A landscape with many valleys, sampled at points; each row gives a point and its height.
From any point a ball rolls to the lowest of the 3 points nearest to it. It stops when none of these is lower. Distance is the straight distance between rows; heights are no part of it.
Z962 h=464: [126 169 148 106 117  97 132 137 133 139 103]
Z202 h=443: [173 167 112 108  83 145 102 127 132 106  66]
Z391 h=298: [ 95 125 145 100 191  77 151 155 174 163 177]
Z926 h=489: [170 168 120 115  89 134 112 129 138  95  47]
Z546 h=444: [ 95 140 116  59 108  93 179 145 123 136 102]
Z287 h=277: [151 170 161 185 120 120 148 100 143 113  87]
Z107 h=484: [ 86  78  95  75 139 143 149 149  97 137 174]
Z245 h=349: [175 126 106 167  73 181 103  91 103  91  91]
Z788 h=423: [110  93  72  70  81 164 135 139  79 123 128]
Z692 h=155: [152 125 125 178  90 165 112  90  99 105  96]
Z415 h=364: [130 118  77  75  74 152 115 136  87 118 115]
Z188 h=543: [140 170 144 124  99 109 122 131 135 122  88]
Z51 h=482: [145  84 142 225 174 148 127 103 139 121 169]
Z784 h=129: [144 115  59  69  56 171 111 137  87 109 107]
Z513 h=522: [124 147 130  85 105 110 142 136 121 135 107]
Z259 h=113: [163 162 109  91  84 126 114 133 123 109  66]
Z234 h=575: [105 110 116  88 128 131 126 141 100 140 149]
Z254 h=249: [157 162 152 177 110 132 131 103 128 115  81]
Z79 h=407: [151 132  76  61  63 151 111 143 109 103  86]
Z526 h=262: [154 144 140 158  97 153 110 112 108 106 106]
Z751 h=165: [ 92  90 114  94 164 118 133 152 125 149 184]
Z839 h=330: [125 152 168 168 184  96 134 127 185 153 158]
Z25 h=162: [104 113  91  58  97 126 171 140  94 135 113]
Z653 h=379: [135 118 153 228 207 118 159 104 191 132 162]
Z905 h=268: [103 132 146 118 166  95 129 149 159 156 161]
Z221 h=468: [132  99 142 209 201 124 115 119 170 124 174]
Z419 h=724: [127 120  75  48  65 131 157 145 110 115  88]
Z803 h=386: [ 98 124 126  80 139 109 149 153 117 148 146]
Z868 h=400: [ 90 124 126  74 141  95 164 140 129 148 146]
Z536 h=163: [146 118 156 199 135 151 128  92 119 119 136]
Z952 h=496: [145 137  75  46  76 121 149 145 129 106  73]
Z517 h=306: [109 127 157 149 179 113 116 133 159 140 169]
Z584 h=339: [ 91  99 119  83 155 103 149 143 134 150 174]
Z236 h=830: [133 140 113  77  98 122 122 135 104 123  98]
Z984 h=236: [114 149 163 131 143 109 130 142 138 147 135]
Z347 h=673: [118 106 121 117 129 149 108 139  97 139 166]
Z777 h=303: [109 138 150 139 200  87 117 139 181 154 172]
Z143 h=352: [130 152 173 212 178 108 158 102 179 145 135]
Z741 h=101: [123 151 109  57  84 102 155 143 131 124  85]
Z193 h=529: [110 103 132 146 202 118 103 146 166 138 186]
Z713 h=630: [163 140 105 114  68 155  95 131 113 106  84]
Z990 h=583: [151 133 113 137  77 171  96 115 102 115 100]
Z225 h=355: [140 124 162 216 177 123 149 100 159 127 140]
Z222 h=398: [104 149 141  82 122  97 153 146 133 146 114]
Z547 h=384: [ 98  82 110 100 163 136 116 146 119 142 182]
Z944 h=421: [132  95 142 214 184 133 129 109 158 115 164]
Z502 h=295: [107 128 129  97 134 108 140 149 127 146 133]
Z339 h=61: [118 139 140 117 122 120 120 137 110 134 133]
Z125 h=211: [138 136 149 173 124 141 115 110 115 118 119]
Z35 h=690: [117 102 108  89 107 145 113 140  81 137 151]
Z191 h=362: [138 140 166 214 151 120 158 102 160 125 126]
Z885 h=342: [133 137 168 187 179 109 136 114 170 137 150]
Z463 h=381: [134 115 157 203 184 135 124 111 150 123 154]
Z103 h=199: [134 141 159 183 129 135 133 108 125 129 116]
Z639 h=731: [127  98 139 147 144 145  90 125 112 137 164]
Z975 h=788: [112  88 133 151 175 136 102 127 127 129 190]
Z77 h=372: [159 155 136 143  87 147 107 110 123 104  81]
Z659 h=437: [136 142 127 120  95 142 101 122 107 117 106]
Z989 h=603: [130 115 117 121 107 155  96 126  87 135 139]

Call two points neighbours if one is among the 3 nearest of the other. Go from one point of each pair to the other, from neighbour to neighbour, staying as low as possible. Name the highest point that can't be avoided.
Z502, Z751 => Z584
Z741, Z536 => Z546
Z784, Z25 => Z788
Z536, Z692 => Z526

Two balls start at each pair of points below. Name the first point that both come to, or write none.
Z962, Z35 => Z502
Z989, Z990 => Z526
Z143, Z193 => Z777
Z191, Z77 => none
Z287, Z513 => none
